Each row is a point on a landscape with many valleys, with its height.
From any point a ball takes the steepest step (drop divided by distance) to one of its 2 nearest points. It stops when none of these is lower. Distance is the straight distance between rows; heights are no part of it.
<193> height 499: [192 128 101 127 150 118 141 114 140 107 129 139 112  84 154 109 162 158
  74 140 124  95 152 148 156 123 129 142 118  84 115 169  89 150 105 139
 142 110 180 133 156 117  98 112 131 125 119 101  97  81  98 101  69 107
 134 178 117 120 173  88 128  41 118 147 185 138]
<151> height 449: [124 135 151 174 153 162 185 143 119  93  93 140  82 115 117 115 108 124
  98 121 138  71 140 155 143  88 140 151 130 151 152 134 104 165  79 129
 117 167  93 122 153 154 112 121 103 106 166 168 137 177 128  98  98  99
 141 111 133 131 117  67 130 135 103 139  89  97]
<163> height 533: [150 170 110 103  94 134  79 127 121 124 149 119 152 124 165 128 156 109
 148 112 128 126 104  97 120 142 167 142 121  97 121 136 176 133 144 169
 143 153 158  99 105 107 133 146 163 126 112 132 126 124 116 139 110 130
 128 147  79 133 168 140 109 115 114 134 186 146]
<597> height 564: [164  64 161 185 120 103 162  89 151  98 133 137 109 131 129  96  96 190
 129 131 108 125 174 157 168 119  80 159 125 137 143 120 103 152  58 124
 186 133 155 191 113 116  77 111 134  90 123 139 140 131  87 160  80 110
 145 133  64 123 171  70 185  78  84 146 145 142]
<256> height 526: [163 104 131 138 119 158 121 142 138  86 156  90 126 115 107 121 113  96
 111 165 174  99  95 134 106 104 145 106 174 154 161 107 107 142 103 146
  97 164 124 104 142 143  92 131 125 131 128 120 105 159  95 105 105 109
 112 158 127 131 149 134 137 164 112 155  99 124]
<773> height 293: [126 141 140 164 148 139 149  67 107 186 125 142 114 121  87 167  86 114
 128 173 116 133 136  79 192 139 112  84  94 137 110 151 114 127 151 121
 119 150 176 110 121 117 145  86 138 163 112 128 140 128 163 121 118 167
 143 145 106 149 148 136 169 153 155 139 170 160]
<694> height 263: [ 74 157 166 140 163 110 134 165 109 194 105 139  91 122 110 142 128 143
 181 132  93 170 142 103 183 122  75  95 110 133  91 142 145 108 166 128
 120  94 118 154 137 100 139  93 123 162 107 143 169 123 166 128 162 127
 155  90 151  88  95 124 110 125 166  87 116 108]
<929> height 318: [102 160  82  74 178 109 121  94 144 147 158 157 174 146 178 111 138  99
 103  88 120 122 163 167 123 146 171 174  70  94 122  75 134 150 138 143
 118 105 144  88 104 148 135 152 156 124 167 141 166 113 137  86 128 166
 137 119 139 190 133 129 132 205 166 126  85 151]
<939> height 503: [148 124 155 143 124 122 133 142 106  50 114 101 141  99  99  92 122  99
  91 151 195 112 111 166 139 133 142 121 129 164 171  88 121 143  63 154
 105 173 103 119 142 149 102 142 126 124 109 121 101 155 126 103  58 101
 140 155 131 105 113 114 128 158  88 199  95 125]
<655> height 524: [186 140  81 144 170 132 134 170 125 106 162 101 135  95 163 108 149 133
  88 116 164 130 144 114 131 139 153 106 125  91 117 140  75 111 126 161
 118  99 173 154 144  94 134 134 155 119  97 102  82  71  96 109 109 132
 112 175 137 100 174  87 120  73 131 134 125 132]
<185> height 356: [137 169  33  71 182 112 137 128 134 135 145 159 168 140 167  84 133 114
  71  95 129 145 162 174 153 142 176 145  76  81 108 110  86 126 125 160
 141  69 167 130 126 131 162 168 191 107 138 157 162 105 142  74 112 153
 112 148 145 174 165 155 124 157 150 149 111 157]
<70> height 616: [117  80  80 106 129 137 106 172 126 130 110 125 151 151 107 132 140  94
 161 108 192 152  86 126 111 142 177 124 138 118  91 121 120  93 179 132
 124   4  97 101  91 100 155 152 147 209 107  95 160 148 120  97 169 142
  49 139 181 100 102 126  64 183 131 109  85 109]
<49> height 345: [ 93  86 137 182  85 168 163 162 140  72  61 118  96 133  93 134 133 129
 132 152 126 131 127 117  90  91 130 148 143 153 144 155 117 143  81 136
 122 140  95  99 145 161  82 158 104 120 135 165 118 156 134 171  99  92
 132 152  65 147 138  97 114 119  80  90 109  98]
<723> height 550: [155 147  83  82 107 131  87 147 119 118 142 129 147 144 147 114 129 128
 129  77 167 147  90 114 146 150 166 132 121  92 133 117 139 105 170 166
 138  63 177 138 110  84 167 162 178 143 117 122 154 124 107 146 115 139
 101 154 119 134 150 170  79 144  95 148 148 136]
<975> height 668: [164  71 129 102  81 136  93 153 125 119 140 143 168 128 129 127 140 106
 150  77 209 129 105 137 126 156 138 127 163 125 167  92 142  78 181 124
 166  97  94 175 121 119 169 162 123 138  89  99 122 137  84 148 148 125
  82 120 185  37  77 172 116 129  97 163 118  98]
<559> height 272: [ 74 107  91 123 128 116 140 150 130 145 120 177 137 154 150 115 150 168
 107 112  41 164 202 142 128 122 110 171 130 129  78 146  95 137 131  92
 122 130 113 100 131 164 134 116 106  80 169 164 130  84 172 129 118 135
 107 114 108 171 135 109 128  77 155  46 118 129]
<155> height 433: [124 196  53  91 168 148 144 166 128 135 157 111 128 157 150 134 110 112
 125 124 107 147  80 117 132 120 154  90 171  96 111 140 112 115 146 147
 112  60 163 104 132  91 136 142 183 155 144 113 149 151 134 114 189 148
  89 180 132 144 170 115  99 170 154  91 112 154]
<968> height 355: [132 174 161 129 144 113 122  79 108 146 116  91 122 100  94 148 104 133
 136 198 117 136 126  75 174 145  98  81  93 154 141 174 163 130 134 145
  76 143 174 115 132 111 148 126 130 168  91 102 117 136 145 126  85 152
 179 161 128 133 136 139 132 157 157 153 184 148]
<204> height 588: [103 129 114 119 107 172 105 181  91 107  91 129 114 169 123 149 145 122
 164  76 152 136  92 117 123 130 158 138 172  91 121 142 131 114 149 137
 143  70  99 129 103 102 115 146 147 163 118 126 190 189 102 159 158  96
  72 136 122 101 121 137  87 141 102  94 132 119]
<646> height 319: [105 156 121 139 142  92 134 139 143 168 141 147 137 144 160 131 134 152
 142 139  47 160 183 106 136 143  92 131 104 139  82 143 150 104 112  98
 108 154 133 108 108 142 143  95 108 104 134 136 110  69 180 125 139 153
 167 104  96 178 123 111 121 121 181  51 110 146]
<644> height 350: [110  66 170 177  86 161 142 187 117  97 102 131 114 171  94 158 132 114
 185 106 152  82 125 136 100 100 140 156 118 143 164  81 147 138 117 120
 145 124  45 137 151 134 119 133 107 134 125 148 160 174  93 121 169  91
  90  91 126 113  78 123 133 136  75 121  76  79]
<212> height 513: [134 192 120  86 108 150  97  98 122 151 159  95 164  71 174 144 169  75
 140 146 115 104 120 101 135 150 189 174  98  78 102 154 179 140 142 157
 112 197 126  66 113 129 157 145 131 115 132 130 127 108 154 107 103 139
 126 114  93 186 139 114  92 153 160 120 162 130]
<536> height 453: [ 90  87 111 120 128 120 131 135 111 147 106 151 151 116 110 116 157 122
 112 109 151 149 150 153 125 155 122 138  93 122 137 104 100 125 146  98
 135  89 101 133 122 132 135 154 114 149 118 122 160 108 140 122 115 149
 112 130 173 113  76 138 118 146 140 154  70 112]
<808> height 519: [176 190  64 102 161 161 128 158 130 103 154  72 163  86 172 130 158  92
 109 162 118 116 131 121 121 147 183 147 125  96 118 157 139 131  98 179
  82 148 149 110 130 105 131 124 142  96 123  97  86  75 138  74  91 150
 105 201  92 175 174  66 106 154 157 108 142 131]
<794> height 479: [114 104 137 179 142 161 159 141 111  98 107 127 101 119  96 134 105  89
 132 150 128  96 146 120 150  92 153 161  97 148 104 148 119 158  92 137
 112 136 101  87 133 124 105 100 113 150 147 137 159 156 116  98 119 120
 123 127  86 165 161  47 146 181 116 103 114 111]
<526> height 546: [129  67 124 177 119 147 157  90 137 102 106 173 120 157 121 112  95 170
 118 113 122 116 183 149 151 125 131 178  99 115 115 109  88 182  90 122
 169 134 145 154 119 147  98 138 144  97 151 159 145 148 103 154  91 130
 113 132  61 170 181  78 190 117  94 123 158 137]
<633> height 357: [143 180  96 137 128 126 130 164 127 151 143 109 133 111 175 146 152 109
 139 144  75 151 148 103 105 127 122 123 164 129  90 159 151  90 121 121
 110 175 131 126 120 138 124 114 103  70 109 132  70  66 167 123 147 139
 141 122  99 151 149 114  98  86 163  44 125 135]
<2> height 525: [ 96 113 157 159 113 164 159 122 111 104 100 148 112 175 120 133  99 131
 141  88  94  69 156 130 152 109 153 178 106 107 134  93 127 176 100 132
 169 160 127 121 124 147 109 121 169 122 153 171 178 200  96 158 116 119
 112 116  91 169 177  96 158 163  91 131 132 121]
<1024> height 234: [134 143 186  90 139  88  99 139 111 109 127 136 141 169 149  99 126 140
 160  82 109 111 137 150 147 126 111 167 111 111 158  91 167 153 133 138
 167 148  97 162 113 143 167 124 153 121 150 142 151 150 114 149 147  85
 156  77 162  94 107 151 127 131 120 146 138 122]
<881> height 387: [198 167  86 141 117 182 137 183 146 123 159  52 139  79 156 173 152 110
 133 170 116 130  92 114  59 119 146 112 193 128 112 169 161  89 108 143
  95 175 105 101 137 123 126 107 100  90 125 107  58  79 153 114 154 127
 113 124 108 142 156  87  88 102 142  64 137 115]
<714> height 545: [162 101 127 171  98 175 120 165 116  75 128  69 133 131  99 155 150  87
 135 176 172 145  97 115  75 116 123 117 152 163 119 144 107 109 125 150
  80 130  93 108 139 134 106 140 116 148 112 110  97 116 101 147 108 123
  99 177  86 129 161 115 122 144  93 119 124 103]
<1000> height 367: [129 129 154 107 152  61 120  33 154 168 146 117 148  75 127 103 142 134
 118 148 122 164 155 137 101 170  94 112  87 144 143 114 149 122 137 114
  96 127 156 121 108 119 136 154 107 144 108  81  67  92 158 108  87 160
 174 118 158 128  73 161 149 117 164 164 120 160]
<91> height 505: [112 127 139 171 131 127 146 156  92 111 108 126 119 180 111 127 105 127
 129 142 110 132 149 120 164 114 124 146 121 127 128 108 136 130  70 144
 138 144 123 131 110 126 107 116 158 119 112 168 158 168 115 147 114 109
 128 137  78 148 163  81 136 168 107 113 115 135]
<271> height 476: [109 140 176 113 106  84 140 107 121  75 112 114 108  91  98 105 116 119
 114 126 151 101 100 168 106 156 132 132 126 179 193 108 170 150  64 131
 133 189 116 168 123 174 118 133 106  91  99 131  72 164 138 112  78  94
 164 105 149  82  90 137 126 131  79 180 112 132]
<448> height 643: [152  67 102 121 126  77 117 184 143  79 131 123 144 167 134  89 133 141
 106  83 178 198 124 167  98 158 106 118 140 152 135  59  74  92 145 118
 120  14 114 188 127 114 114 176 154 141 106 116 127 106  94 146 101 114
 106 145 169  71 111 147 105 134 103 157  73 112]
<162> height 404: [137 183 200 105 160  50 108  70 145 114 100  93 129 111 107 127 119 132
 123 169 119 127 105 107 120 135  85 108  82 178 157 141 201 146 107 165
  64 161 160 121 114 125 122 138 134 157 131 103 117 150 162  90  87 141
 194 145 135 138 102 140 115 191 158 175 161 142]
<718> height 156: [ 87 108 147 133 142 127 129 200 122 157 116 160 112 160 131 123 124 156
 163 103  81 153 160 129 147  98  79 144 139 133  89 121 123 110 137  99
 155 123  86 170 157 130 151  77 113  95 130 152 148 118 144 129 189  94
  97  89 145  94 120 100 119  75 131  51  98 106]
<509> height 464: [116 139 119 122 123 107 133  93 134 125 105 143 135 106 145 113 158 140
 104 112 109 109 157 142 125 136 141 177  93 109 110 141 112 146 123 136
 139 156 124 100 120 151 117 149 110 114 148 142 117 113 122 110  81 125
 141 126  93 166 138 104 141  87 124 117 150 133]
<467> height 480: [149 153  89 144 129 150 156 131 135 133 119 123  99 134 138 133 137 129
 110 155  70 124 147 107 131 103 138 130 162  90  91 211  94 144 104 131
 107 123 166 102 134 122  78 106 141 116 147 138 134 119 132 124 138 143
 109 179  81 186 198  81 123 115 130  55 154 133]
<673> height 501: [184 189  86 127 169 140 159 153 134 114 122  79 139 122 175 145 152 129
 110 183  78 100 153 118 137 110 145 159 128 106 102 180 146 154  84 138
  97 144 164 105 136 108  97  82 133 114 160 106 108  98 151  73 114 119
 106 190  78 203 198  37 112 132 157  77 159 144]
<473> height 410: [160 118 160 136 121 123  94  68 135 143 148 129 153 155 121 124 100 149
 165 136 120 140 132  96 159 141 119 143  88 133 115  83 148 118 142 133
 158 120 147 157  82 104 136 107 163 145 105 123 132 127  87 157 143 138
 132 110 104 124 167 137 172 156 108 156 173 169]
<482> height 414: [208 136  90 137 124 177 113 144 172 143 188  77 142 112 157 178 125 119
 128 187 114 127 118  91  79 129 147  87 173 116  93 187 124 106 140 123
  99 136 173 117 133 108 138  86 125 113 127  79  64  59 124 125 173 165
  99 163 108 140 190 114 132  97 148  83 152 139]
<1078> height 577: [ 97 169 101 106 116 147  91 202  85 110 134 115 111 178 158 121 156 128
 172  77 121 178  89 103 137 121 143 126 143  89  97 148 142  93 151 154
 126  62 145 166 121  65 121 161 155 147 118 116 195 156 119 186 165 112
 121 147 123  83 142 118  53 114 107  55 137 105]
<738> height 547: [132 148 184 132 121 105  82 116 118  83 112 106 116 159 114 116 122 134
 138 141 146 133  94 100 120 116 114 128 112 140 155 134 157 138 124 166
 125  98 147  94 113  96  88 142 152 182 117 116 156 183  91 144 107 116
 143 172 102 128 157 136 109 173  92 152 162 142]
<605> height 618: [154  75 159 157 116 128 132  76 186 127 153 153  84  97 152 104 140 178
 115 114 108 105 133 161  92  99 102 156 131 117 136 171 105 134 110  95
 157 126 128 141 144 132 103 114  98 118 154  82  76 111  86 116 138 109
 141  95 133 119 135 101 147  36 112 145 160 123]
<563> height 538: [162 156  91 120 166 133 117 163 119 102 171  88 150  96 158 110 146  72
 108 146 145 137 139 120 144 141 161 119 112 104 133 117 121 115 134 169
  94 115 139 144 130  91 151 125 153 125 114 101 113  95 132 101 115 143
 116 163 140 138 156  89 112 156 155 139 108 131]
<394> height 456: [147 194  80 113 173 139 136 135 130 139 135  97 113 132 141 144 155 121
 106 161  77 145 113  86 135 120 138 106 156  83 105 203 136 114 146 138
  67  78 181 112 126  87 123  99 139 143 141 106 139 111 131 114 182 160
 129 184 129 148 164 106 106 129 165  76 160 130]
<551> height 484: [125  83 153 154  70 160 133  73 140 147 133 136  99 157  70 165  96 165
 133 167 121 149 114  87 112 135 111  66 169 159  99 167 103 111 179 103
 147 125 181 141 128 132 138 113 113 143 123 117  99 124 124 221 144 150
 151 139 101 119 150 212 182  56 122 125 186 133]
<147> height 210: [123 141 125 137 159 140 144  98  90 200 148 147 129 100  95 134 126  91
 149 167 129 128 176 105 197 144 139 122  58 125 103 142 118 123 144 117
 132 136 121 112 131 111 169  89 116 148 117 118 153  96 170  90 117 176
 134 104 152 139 111  95 171 157 170 150 121 144]
<140> height 386: [133  85 173 179  90 179 134 177  88  76  94 109 100 128  95 128 128  97
 136 121 185  86  89 134 134  98 155 137 165 134 164 126 121 124 115 136
 146 127  75 143 153 137 104 135 105 141 112 140 127 183  91 118 116  80
  92 119 123  64 102 117 119 115  76 170 107  83]
<238> height 602: [104 132  72 105  93 187 122 184  83 150 121 133 138 125 116 155 152  76
 142 118 163 120  89 117 129 140 188 135 162  95  86 151 122 114 169 131
 134  75  84  99 113 114 142 134 131 151 127 112 168 163 142  85 178 139
  59 122 148 125  89 120  87 166 143 112 111 102]
<801> height 396: [131 143 137 120 104 131 117  85 169 152 138  97 129 110 125 163 116 104
 140 157 109 119 102 110  78 117 128 102 153 147 135 151 165 134 145 123
 107 178 143  66 114 144 114 123  92 120 152 118  93 121 142 125 173 145
 145 133 104 155 145 148 145 150 158 110 148 147]
<922> height 448: [103 139 180 102  97 112 134 107 149 140  94 126  90  95  84 152 102 179
 110 126 139 111  47 132 111 119 102  39 186 170 190 181 134 127 125 103
 130 155 141 155 161 149 129 125  93 142 122 151 135 184 155 147 146 124
 194 114 170  60  88 207 135  83 129 180 132 115]
<999> height 445: [ 93  92  82 122  67 143 137 117 121 116 113 176 175 155 114 172 122 127
  98 141 133 125 151 136  96 156 146 123 148 142 127  92 106 114 108 101
 154 218 118 124 131 195 147 168 122  71 103 159 110 109 155 158  86 151
  89 134  95 157 129 183 165 118 132 150 124 144]
<667> height 528: [118 160 141 154 116 135 113 131  88  69 100  99 134 142 113 113 137 119
 132 158 133 132 122 105 150 133 122 160 100 132 134 151 145 152  85 179
 119 145 132 105 114 110  96 140 161 152 106 142 155 159  98 151  60 115
 146 176  58 156 170  77 103 158  96 130 163 128]
<798> height 419: [133 146 156 150 136 133 135 174 107  72 105 112  83 101 121 107 150 140
  96 109 156  98  98 154 142  86 131 139 173 112 160 141 114 143  88 170
 129 128  93 136 161 121  91 136 138 129 129 148 128 164 100 102  98  77
 132 134 142  93 124  89  94  98  99 141 123  92]
<688> height 197: [ 99 181 149  90 163 106 110 138  81 204 113 150 127 102 115 130 135 123
 167 114 123 141 124 121 178 142 101 105  92 114 121 120 140 113 196 126
 121 120 119 148 138  86 171 132 121 157 116 117 164 115 164 101 155 155
 155  63 196  75  75 164 121 140 176 144 130 119]
<316> height 443: [110 155 183 108 130  73 130  85 141 124  98 101 132  81 102 113 152 115
 130 149 144 133 114 137 108 151 119 135  82 158 167 146 192 130 100 138
 101 183  97 128 135 154 121 153  92 140 117 112  98 149 165 107  85 115
 192 123 145 111  69 122 105 139 135 163 139 121]
<191> height 568: [134  40 102 187  97 177 133 140  83  81 133 105 150 111  69 155 143  76
 109 201 173 129 134 101 133 138 136 125  96 168  93 136  90 113  94 133
  94 158  86 101 149 136 116 118 114 146 101 123 112  91 119 111  85 138
  98 175  96 132 147  62 150 147 112 139 110 114]
<742> height 211: [125 101 146 120 103 146 155  62 178 181 156 153 145 117 127 167 106 102
 117 142 119  74 137 158  98 126 147 136 108 141 159 109 140 143 128 100
 145 206 112  90 136 177 167 103  91 116 169 117 102 120 152 111 163 154
 132  72 151 184  96 143 191 146 146 183 120 134]
<984> height 375: [116 129 166 128 104  95  90  41 142 132 136 139 154 164 109 144 110 141
 153 139 107 143 122  79 110 142 114 101  87 155 126  99 169 125 148 119
 143 149 158 111  81 140 133 138 128 139 119 135 121 137 121 173 116 146
 157 130  89 157 150 201 144 156 134 159 168 166]
<329> height 280: [117 119 147 116 139 107 120 178 118 102 116 146 125 173 156  89 157 147
 146  46 137 125 131 160 105 123 120 185 140 108 156  78 149 140 117 111
 160  86  58 143 139 139 124 136 134 134 166 142 165 167  89 131 174  86
 102  74 176 105  99 142 102 130  91 116  86  96]
<965> height 439: [138 125 140  95 108 143 106  97  85 139 135 169 171 180 107 130  96 110
 167 119 150 132 141 107 190 155 128 108  95 123 135  71 116 112 172 130
 166 117 165 158 105 101 169 145 155 139  95 133 155 135 121 160 125 142
 114 128 129 104 140 175 179 157 126 168 149 144]
<314> height 631: [176 101 158 140 136 146 122 107 176 126 158 138  91 115 148 104 111 127
 105  94 155  67 108 156 108  95 135 130 151 118 157 129 112 156 125 122
 145 140 127 125 145 134 109 110 102 142 165  92 113 139  78  90 161 102
 130 104 162 113 129 120 151  96  96 179 137 136]
<45> height 603: [139  66 142 162 124 110 157  94 165 153 141 136 101  90 117 124 123 173
 115 167 106 150 161 148 132 130  79 135 121 153 113 150  96 109 108  94
 138 137 116 171 154 141 122  84 102 104 133 103  56  71 121 124 127 123
 157 101 133 125 105  99 169  44 130 128 131 138]
<862> height 214: [111 129 176 155 146 123 116 184 123 130  96 139  76 142 136 117 130 179
 153 117 109 153 131 131 175  91  68 116 160 131  98 152 103 114 134 121
 155  89 100 202 152 108 125 102 144 138 117 142 150 135 106 168 174  94
 145  93 160  37 121 114 118  39 111  70 146  94]
<956> height 417: [ 94  75 146 120 135  66 112  89 169 157 147 128 146 114 132 114 150 131
 133 128 119 174 142 160  70 159  96 150  64 152 149  94 131 127 154  86
  97  81  95 142 114 137 122 138 100 160 121  87 114  84 130 111 124 152
 158 104 160 135  62 147 114 134 136 152  87 134]
<74> height 303: [135 138  93 122 149 112 139  90 138 164 155 143 147  79 134 122 130 107
  83 136 136 146 145 148 104 164 128 107 107 130 116 129 100 127 151 112
  96 121 141  92 126 147 136 130 112 121 118 115  97  67 177  91 103 162
 142 129 150 159  98 136 155 133 164 135 108 148]
<887> height 630: [126  72  74 116 127 131  95 190 114  97 143 110 162 174 135 100 137 103
 135  94 186 185 135 129 104 148 152 121 129 138 104  65 102  97 165 124
 123  10 106 154 100  87 147 158 156 165  94 108 146  93  90 126 145 147
  65 142 163  87 123 116 101 166 120 124  64 111]
<877> height 89: [140 167 157 127 192  77 124  87 105 170 129 135 129 117 120 112 108 139
 156 138 123 142 151 111 203 157  93 126  54 109 122 106 146 117 163 131
 140 122 160 156 117 101 163 102 145 154 108 122 165 101 135 120 120 166
 167  95 161  95 105 125 149 152 161 151 146 152]
<908> height 195: [132 191 174  94 154  94 105 102  98 162 122 136 138 133 148 112 105 136
 160 121 116  95 128 120 203 133 146 158  76 101 136 118 194 145 147 164
 157 180 143 130 110 103 186 108 163 123 155 137 179 141 139 130 138 124
 173  69 157 119 107 136 128 153 143 167 161 136]
<1080> height 409: [116 154  90  86  91 102 129 150 136  77 108 148 164 114 158 105 161 160
  95  86 129 136 108 169  90 145 141 164 179 115 114 122 121 131  74 121
 146 139 125 128 118 169 114 171 131  74 131 152 107 140 129 156  78  89
 129 134 100 148 126 170  74 113 124  94 128 119]
<689> height 415: [ 91 115 116 112  94 138 122 129  74 160 119 152 167 115 112 150 129 114
 124 148 134 143 166 118 153 165 137 113 132 134 115 101 130 107 144 105
 146 197 116 149 112 150 163 147 117  99  97 147 103 113 178 155 101 142
 107 120 117 137  93 165 141 124 159 144 130 131]
<373> height 566: [147 148 115 114 139 102  95 172 134  88 148 108 130 160 162  85 150 137
 148  81 122 166 107 111 109 135 125 148 141 105 127 108 152 110 143 145
 120  72 141 165 115  83 118 143 173 140 123 128 140 134  89 170 141  99
 133 134 120 106 149 147  66 129 105  93 129 135]
<11> height 565: [131 160 135 108 148  85 112 118 164  97 128 110 130 141 154  96 126 146
 113 111 130 135 110 123 112 115 107 136 124 118 154 103 147 128 129 150
 118 117 160 131 113 110 102 143 148 128 145 131 129 149 116 123 130 119
 161 145 130 139 131 156 101 169 127 132 132 152]
<515> height 274: [ 75 128 147 115 114 118 153  76 136 181 101 184 133 136 111 178 113 125
 133 115 100  99 138 120 127 138 145 114 109 141 147 125 148 163 156  79
 149 173 121 100 146 174 160 119  86 127 169 142 152 164 151 126 159 143
 126  81 157 156  79 167 161 140 150 146 114 125]
<1063> height 317: [ 88 143 185 154 118 123 110 157  86 180 102  97 116 105 113 147 137 115
 220 136 130 162 123  91 167 132 113 131  88 143 113 129 205 111 157 131
 125 139  65 148 119  96 152 118 103 155  97 135 137 141 158 132 158 120
 161  65 128  94  87 112  96 130 142 106 128 106]
<361> height 491: [106 169 123  93 121 153 153 119 128 160 124 129 132  90 157 143 159  98
 135 102 106  75 145 151 121 132 177 194 113  97 118 129 159 150 111 125
 141 204  92  75 128 173 137 142 108  93 160 156 129 117 152  99 125 125
 132  79 119 186 112 100 115 124 159 116 136 110]
<497> height 380: [109 124 123 133  94 129 159 161 122  54  90 128 109 149 131  88 158 157
 107 108 134 105 100 151  72 104 125 163 194 133 166 136 120 155  61 149
 142 125 112 110 118 153  66 160 121  87 144 167 123 168 109 183  84  75
 135 171  87 145 134 124  87 112  75  83 125 114]
<666> height 359: [127 144 177 157 123 122 118 121 145 150 123  87 119  94 136 146 115 118
 189 144 111 124 115 100 124 116 114 140 119 150 145 130 200 123 118 131
 117 186  89 118 118 125 138 109 103 124 124 138 113 134 142 128 164 108
 149  89 110 123 128 109 115 142 132 118 131 124]
<253> height 265: [101 125 149 129 150 118  99 161 103 134 122 171  97 173 124 125 127 158
 143  89  91 166 135 140 175 116  90 114 136 111 107 138  83 118 172 105
 163  69 151 167 135 109 125 124 144 152 132 145 178 142 118 180 152 113
 124 138 146  76 147 151 147  78 128  99 149 121]
<535> height 454: [118 104 171 168  75 146  97  86  99 168 123 112  91 134  68 180  89 138
 174 177 159 157  93  84 132 128  86  45 158 173 113 172 144 102 155 123
 129 121 168 143 136 102 140 109 113 165  77  99 117 145 136 188 132 131
 155 162 115  90 121 198 143  99 126 140 178 118]
<313> height 271: [129 129 126  88 149 113 146  63 155 171 168 161 166 136 150 113 107  97
  92  99 134  83 168 157 121 131 153 158  69 110 140  78 129 167 131 123
 133 166 132  86 112 177 150 131 123 120 175 128 131 113 129  96 143 163
 120  84 155 188 128 135 181 165 148 169 101 149]
<339> height 294: [ 76  67 180 177  82 144 123 129 136 101  72 104  91 130  84 149 146 124
 169 162 144 152 121 100  64 113 111 143  99 177 128 146 153 135 119 115
 100 101  54  78 138 137  88 168 103 171 124 123 137 149 115 183 121 127
 151 148  76 135  91 114 104 128  91 114 117 100]
<661> height 640: [173 118 123  96 144 173 121 132 185 151 189 120 101 120 154 128 112 133
 118 110 158  67  69 159  85  88 155  98 210 121 163  96 117 141 151 125
 133 125 132 110 139 141 112  98 133 133 168 108 117 173  83  92 201 113
  82 103 192 103 111 167 133 145 117 163 116 135]
<1025> height 388: [150 171  19  68 175 154 158 153 120 125 159 142 145 119 186 106 112  99
  56 113 154 107 121 175 131 120 192  94 160 104  96 109  77 126 105 159
 129 100 143 137 142 125 144 144 185  85 133 155 118 123 147  82 115 132
  96 161 167 167 152 146 100 170 143 125  81 163]
<835> height 366: [128  89  89 156 125 112 146 128  91 155 133 128 154  90 123 130 118 102
 114 165 140 162 167 132 147 161 126  97 104 156 111 106 105  98 125 116
 116 166 107 164 125 143 151 122 113  81  89 119  59  50 177 113  87 160
 143 112 136 127  96 120 151 121 161 149  89 144]
<818> height 422: [163 159  77 104 111 163 126 102 171 150 186 105 138 116 147 171 127  95
 126 149 113 123  94 111  71 129 165 108 179 117 120 145 130 133 150 136
 103 141 168  75 123 123 122 116 139 122 136 104 105  96 127 135 179 159
  87 156 113 173 169 161 132 136 162  91 159 160]
<53> height 648: [180 141 148 107 150 154 114 103 167 167 191 106 121 111 150 144  81 125
 138 141 141  71  76 132 121  88 129  86 172 136 175  92 147 140 161 123
 120 165 155 115 133 127 148  77 129 119 136 109 100 141 133  83 197 152
 125  69 180  89 117 175 157 150 139 205 131 146]
<617> height 436: [ 89 147 111  87 128  91 122  94 144  93 110 158 163 112 156  82 154 178
  78  79 113 103 137 196 132 136 132 179 144 109 123 139 109 167 103 126
 172 160 147 130 140 189 112 178 108  86 163 157 126 121 130 135  83 105
 145 125 132 161 116 148 128  59 131 129 163 112]
<442> height 656: [155  58 111 127 124 120 117 189 131 128 132 143 142 158  96 124 101 143
 138  96 189 169  92 137 100 138  98  68 178 157 139  70 102  61 173 101
 122  42 125 199 130 105 148 143 128 141  89 106 121 116 103 155 162 131
  92 121 186  34  85 169 110 149 116 152  96 117]
<826> height 413: [112 163  63 115 192 157 175 173 103 131 149 131 109 152 139 104 118 107
  74 111 123 134 115 147 146 102 153 107 168  97 112 133  74 132 102 144
  93  88 154 116 137 112 111 123 164 114 148 145 166 145 145  82 162 139
  92 161 162 147 157 107 124 175 153  97  68 132]
<360> height 315: [ 96  77 127 130 113 134 167 186 134 126  97 152 137 149 118 135 147 127
 148  68 139  76 146 173 102 123 150 173 143 125 164  79 129 144 122 108
 144 136  34 123 147 160 131 141  99 116 158 148 174 166 101 120 164 100
  65  95 193 133  63 124 101 129 102 125  60  69]
<865> height 221: [ 93  79 125 148 142 106 147 146 166 143 128 191 108 148 141 124 113 174
 116 116  63 138 192 149 135 104  72 151 118 143 110 123 101 139 135  60
 152 145 115 141 161 168 149  87  88  81 159 159 124 112 178 140 144 119
 138 101 141 130 112 104 158  73 140  79 102 114]
<358> height 584: [151  72 148 205 109 106 171 112 152 130 138 130  86 103 130 121 111 194
 133 172 104 159 195 142 176 111  38 115 145 149 133 158 121 118  66 105
 161 127 138 195 150 121 101  78 105  85 122 146 116 106 132 158 120 120
 173 110  92 109 133  87 184  50  93 128 119 132]
<337> height 527: [140 122  96 133 147 141 145  98 148 115 127 171  90 108 124 116 128 163
  50 123 123 124 140 146 131 113 120 101 165 114 122 182  35 144 150 106
 139 109 174 125 159 127  98 140 118 129 138 125 116 113 123 142  99 129
 132 164 131 128 136 132 149  57 121 138 165 126]
<838> height 416: [120 136 179 129 109 114 113  94 115 126 109 119 112 124  78 161 104 143
 137 145 170 134  89 111 119 137  90  53 144 171 176 150 137 118 145 117
 128 134 147 147 135 140 138 140 112 165  97 131 126 156 138 163 105 127
 163 137 138  80  86 200 133 127 119 191 154 127]
<135> height 309: [120  90 140 128 151 124 125 107 149 142 130 172 115 203 100 131  99 165
 107 106  97 146 134 117 133 107  97 117 146 130 134 114  67 135 168  88
 155  78 166 132 130 125 108 131 137 146 157 147 166 143 104 170 166 123
 116 143 127 125 155 169 180 123 118 110 138 144]
<13> height 331: [ 80 147 171  87 110  83 112  38 155 178 109 154 161 145 121 150 105 163
 154 131 102 125 119  90 108 149  95  93 105 158 146 119 171 139 155  83
 134 154 148 119 116 146 152 127 107 147 156 136 145 146 154 143 148 152
 183  94 137 145 101 224 168 157 158 164 142 160]

Where does a ball stop that starts at each point below?
<563>: <742>
<204>: <91>
<53>: <91>
<482>: <718>
<191>: <877>
<714>: <877>
<661>: <91>
<818>: <877>
